Each row is a point on a tangle of strands that fork, close into loops and nearly touch. The rows are in no order.
Two points are linked if the straight distance between their rows is under 122. Some points are linked to none.
(139): [ 76 -81 -56  19 -23  29   6  20 -36  27 -67  20  38  -9 -27 -15 -22  93
  52 -21 -74]
(778): [-63 -10  14  81 -24  -9 -11  38  -2 -48  44   7  68   4  19 -53  12   5
 -15 -27  34]
(202): [  30  -31  -53 -109  -32   35    7  -27  -10   13   17  -15   12  -46
  -36   28   12  -50   17    3   -6]
(905): [-11 -22 -42  -5 -54 -10   8  13  24 -47  -3 -51  81  41 -48 -26  73 -98
 -31 -47  48]
(217): [-35  33 -20 -24  10 -22 -15 -39  -8  32  25  31 -19 -14  39  25  -6  -9
 -17   0 -19]
(770): [ 15 -43 -46 -10 -51 -20   3   4  18 -34 -38 -77  70   2 -61 -37  31 -88
 -19 -48  27]
(662): [  42  -80  -10   32   -4   -3    5  -58  -36   45 -113  -12  -37   16
  -49  -67  -52   48  -25   13  -21]
(366): [ 25  19 -65 -42  10  37  17  53  25   9  42  49  36   2  33  68  36  17
   4 -45 -26]
(253): [-12  22 -34 -70  -9  35   8   5  25 -36  54  54  42  60 -21  65  99 -52
   0  24  20]
(401): [ 45  10 -20  56  19 -43  -2  32  21  24 -65  42  -3  32  45  14 -27  69
 -18 -43 -68]
(859): [ -9   8  -9  13  33   9  25  30  33  27   0 -31  11 -36  -6 -29 -54   9
 -72 -40  41]
(10): [ 62 -88 -56   6 -56  -1   0  26 -25 -14 -48  -3  68  -4 -21 -19  13  38
  49 -44 -69]
(664): [ 16  12  22  58   4 -64 -11  30  19 -32 -54  34  -2  36  57   8  -2  32
  -6 -28 -51]
(431): [-12  -3   5  18 -62   1  -4  54   3 -79  23  12  82   7 -28  22  42 -24
  82 -14 -44]
(420): [  20   -9   18   36   39  -47   20   44   34    7 -107  -54    4   -2
  -45  -28  -52    1  -59  -46  -18]
(599): [-32  11  36 -22 -47  -8 -19 -17  -5 -65  22  -7  25  -1 -65  -9  48 -73
  61  43  11]
(50): [-18  20 -29  31  -8 -12 -16  15  -8  36   5  31  47 -40  19   9 -54  44
  36 -23 -64]
(92): [  0  20  46   9   4 -36   0 -75 -32  58 -37 -32 -77  -4  24   8 -83  29
  22  33 -51]
(737): [ -5 -35  -8  19 -72 -31 -22  14 -19 -69   6  14  62   4 -16 -14  43 -18
  69 -10 -42]
(73): [-59  -7 -12  44  -5   6  -6  11  -5  -5  54   9  35 -22  27 -51 -12  13
 -34 -17  46]
(439): [ 62 -13 -66  24  20  46  17  28  -2  92 -39  32  21 -23 -36  15 -62  98
   9 -35 -57]
(705): [ 30 -30   0   5  29 -19  15 -23  15  14 -22   2 -74  21  46 -31   3  31
 -58 -12  33]
(473): [ 42   2 -43 -69  39  59  21  -9 -11  81  35   4 -40 -30  33  37 -28  41
 -39  -4  12]
(552): [-65  16  58  60 -17 -23 -17  30   6 -80  24  -4  37  14 -13 -36  26 -32
  19  16  40]
(294): [ 77 -16  50 -15  -3  16   8 -18 -18 -11   6  -6 -90  17  78  23  20  41
  42  35   8]
(276): [ -1 -22   2 -18 -23 -15   6  31  21 -47 -38 -82  49 -24 -75 -17  15 -91
  13 -24  17]
(693): [ 63 -18 -32 -22  22  40  17 -19  -8  72 -15   7 -55  -6  29  19 -34  73
   5  -5 -26]
(895): [ -6 -13  67  48 -27 -24 -31 -15 -37 -44  17   0 -24 -13  45 -47  -9  21
  45  44  13]
(134): [ 11 -29 -26  31  -9 -54  10  13  27 -11 -72 -34  25  10 -21 -45 -12 -22
 -56 -53 -11]
(824): [  0 -16 -42 -98 -20  35  -9 -38 -25  -4  57  21  -1 -10  -8  26  60 -55
  -2  34  30]
(28): [ 21 -57 -42   7 -58 -28  -3  18 -11 -33 -22   2  59  -5 -14 -14  31  -1
  41 -37 -53]
(816): [-35  55  57 -72 -23  14 -18 -65 -36 -21  69   5 -36  12 -36  39  38 -68
  42 101  23]
(433): [ 56 -40  32  -6   4  10  22  -7  -4  23 -70 -48 -46 -19 -32 -18 -69  38
  11   6 -18]
(466): [-27  40  59   9  54   1  15  39  22   9 -11 -72 -27 -50 -19   6 -60 -26
 -14   2  29]
(97): [ 49 -71 -59  23  -6  23  -8 -25 -51  61 -71  30   5  -3 -31 -17 -34  92
  49  -1 -78]
(669): [ 37 -15  28 -33   0  11  18   7   5   5 -32 -54 -25 -45 -30  13 -55   0
  29   4 -15]
(880): [ 25 -11  -8 -59 -14  16  11  -9   3   6  -3 -18  -7 -36 -20  20 -16 -19
  16  -8 -10]
(850): [-90  47   3  10   0 -31  -8 -24  35 -44  44  45  29  70 -16  -5  76 -63
 -43  19  46]
(323): [-64  15 -12  16 -32 -68 -26 -32   5 -50  15  37  34  42 -21 -21  70 -73
  -7   0   4]
(902): [-44   7  -7   6 -11  -9  10  21  39 -50  15 -28  54  43 -45 -19  60 -81
 -48 -28  59]
(83): [-21  64  84 -48  16  78   4 -10  -5  -9  84 -15 -26  17   7  65  11 -31
  34  99  61]
(831): [ 70 -25 -62 -16  16  39  24  11   6  68 -27  19 -13 -13  -7  20 -25  74
   1 -33 -43]
(103): [  2  13 -28 -52  28  52  -5 -12 -17  21  78  41 -26   2  69  40  41  14
 -19  21  39]
(270): [-53  29  11  14  25  14   7  15  21   1  46 -10   8 -28  11 -19 -22 -21
 -54  -7  64]
(739): [ 29   5 -21  28  47  30  34  46  34  57 -14 -16   2 -27 -11 -24 -68  51
 -75 -46  20]
(200): [-11 -19   7  35 -11 -30 -34 -37 -37  -3  19  33 -27  -7  55 -36   5  37
  24  14  -6]
(567): [ 40  46  13  35  63   5  27  40  44  59 -25  -8 -39  -6  27  12 -69  61
 -68 -31   9]
(569): [ 43  38  -8  39  46  -8   9  26  31  56 -25  34 -34  12  63  29 -40  70
 -30 -29 -29]
(428): [-48   5 -29 -11  18  37  -9 -18 -18  -2  90  47   1   6  52 -13  49   1
 -45  20  69]
(738): [ 32  34 -34 -61  43  58   5  -1 -14  64  61  30 -42  -8  75  65  -1  36
 -28   9  13]
(94): [ 33 -45 -21  46  31  12   8 -47 -32  86 -86  26 -62  26 -13 -33 -55  88
 -25   8 -31]
(20): [ 38   3 -36 -40  -2  24  19  26  20  20   8  14   9 -27   6  36  -9  17
   5 -31 -26]
(663): [-20  21  30 -21   0 -54 -10 -93 -31  37 -12 -15 -78  -7  22  -3 -41 -11
  -7  30 -30]
(913): [ 10 -24 -25 -58 -23 -27 -18 -59 -25 -13  20  14 -38   2  13  -7  63 -39
  13  14   6]
(754): [-53  49  71 -33 -32  -3 -23 -36 -18 -53  49  -6  -5   7 -64   9  39 -71
  75  88  19]
(52): [ 13 -30  81  41  -2 -13  -6  14 -20 -40 -20 -40 -32 -20  22 -44 -33  24
  24  27  21]
(269): [-18  -1  44 -12 -23 -13  -6  15   1 -55  -9 -45  12 -27 -49  -4   7 -61
  44  13  10]
(479): [-42 -17 -68  -2 -40 -45 -24 -31  -3 -37  21  34  48  50  -7 -22 108 -65
 -20 -29   3]
(138): [ -6  44  80  -3  33  26  10   9   3   3  24 -55 -52 -27  23  22 -42  -9
  16  34  37]
(360): [-35  45 -21  19  -4   7 -21  23   2  12  51  51  45 -25  45  42 -14  26
  42 -14 -37]
(623): [ 38 -46 -48  23  17 -14  10  -4   3  26 -36  15 -24  19  32 -43  11  51
 -51 -38  -2]
(37): [ 56 -75 -42 -14 -10  13  20 -40 -13  40 -70 -20 -22 -12 -41 -43 -34  28
  -7  -9  -8]
(282): [ -1 -19  -2  46 -15 -63 -32  -8 -25 -18 -29  42   1  16  53 -21  10  41
  19 -11 -55]
(201): [  8  14   4  50  -3 -13 -14   8 -11  50 -42  13  19 -30   6   6 -94  70
  29  -6 -86]
(627): [-50  62  76  46  67  11   6  81  42 -15   9 -47  -5 -26   3  19 -33 -23
 -13  -1  50]
(24): [-25  34  59 -63 -11   9  -5 -63 -36  -3  51 -33 -56 -25 -12  24  -8 -54
  27  68  23]
(869): [-13 -33 -79 -30 -16 -25 -27 -38 -25 -12  34  34   8  19  20 -24  88 -29
  -8 -20   3]
(768): [  -3   -8    1  -52  -18  -45  -19 -101  -41   14   10   -3  -76   -2
   15  -11   24  -34   -2   32   -7]
(892): [-71  44  60  79 -16 -15 -21  51  25 -87  35  29  62  52  -7   1  46 -12
  54  26  10]
(642): [-48  32  22  29  30   7  25  57  64 -52  17 -18  36  50 -21  -4  48 -57
 -59 -25  69]
(755): [ -7  35  74 -52  10  41  11 -12 -12 -12  45 -48 -50 -24   1  36 -15 -34
  29  54  44]
(640): [-53  24  -8  -5  10  -9  -9 -25   9 -23  56  52  -3  34  30  -9  65 -33
 -44  15  56]
(562): [ -4  13  49  25  56 -21  18  56  25  12 -65 -81 -19 -43 -39  -9 -67 -14
 -28 -24   5]
(475): [-11  23 -12 -93  -9  42 -13 -30 -17 -19  71  50  -5  36  -6  62  81 -45
   3  66  25]
(375): [ 29  13   6  25  27 -13  11 -53 -13  91 -72   2 -77  18   5  12 -77  61
 -11   6 -59]
(297): [ -5  23 -63 -59  -3  29   3  19  20  -7  54  59  40  23  18  75  66 -24
   3 -18 -18]
(371): [ 18 -59 -55   3 -17 -46   3 -35   5   3 -51 -14  -1  14  -5 -61  18 -16
 -56 -38   7]
(826): [-58  57  39  26  49  37  21  65  60 -39  45   1  33  37   1  21  31 -29
 -48  -2  76]
(556): [-64  75  77  35  45  29  -5  42  41 -34  49  -7   5  13   7  23   2 -25
   5  37  65]
(689): [ 28 -51  96  24  -6 -17  -7  17 -34 -47 -59 -81 -32 -36 -20 -51 -41   8
  42  38  12]
(250): [ 36   9 -28  66  13  10  -1  24  -9  78 -79  34  35 -11 -45   7 -95  99
   5 -25 -86]
(555): [-23  21   6   5 -29  22  -7  32   9 -35  46  28  52 -14   8  30   8  -7
  57   1 -13]

How many points has the smallest loop of links through each point below? Write - if it is on no loop.
(297): 8
(669): 13
(138): 16
(850): 16
(52): -
(360): -

A tip is a point with one link. Name the tips that can be reached along the links from each point below, in the order of the rows.
(859): (892), (689)
(738): (97)
(420): (705), (83)

Name the points in between on the shortest way along the links from the first point to the second, in order.
(97), (50): (139), (10), (28), (737), (431), (555), (360)
(420), (24): (562), (466), (138), (755)
(103), (92): (428), (640), (850), (323), (479), (869), (913), (768), (663)
(439), (640): (831), (693), (473), (738), (103), (428)
(201), (662): (250), (439), (831), (20), (880), (669), (433), (37)
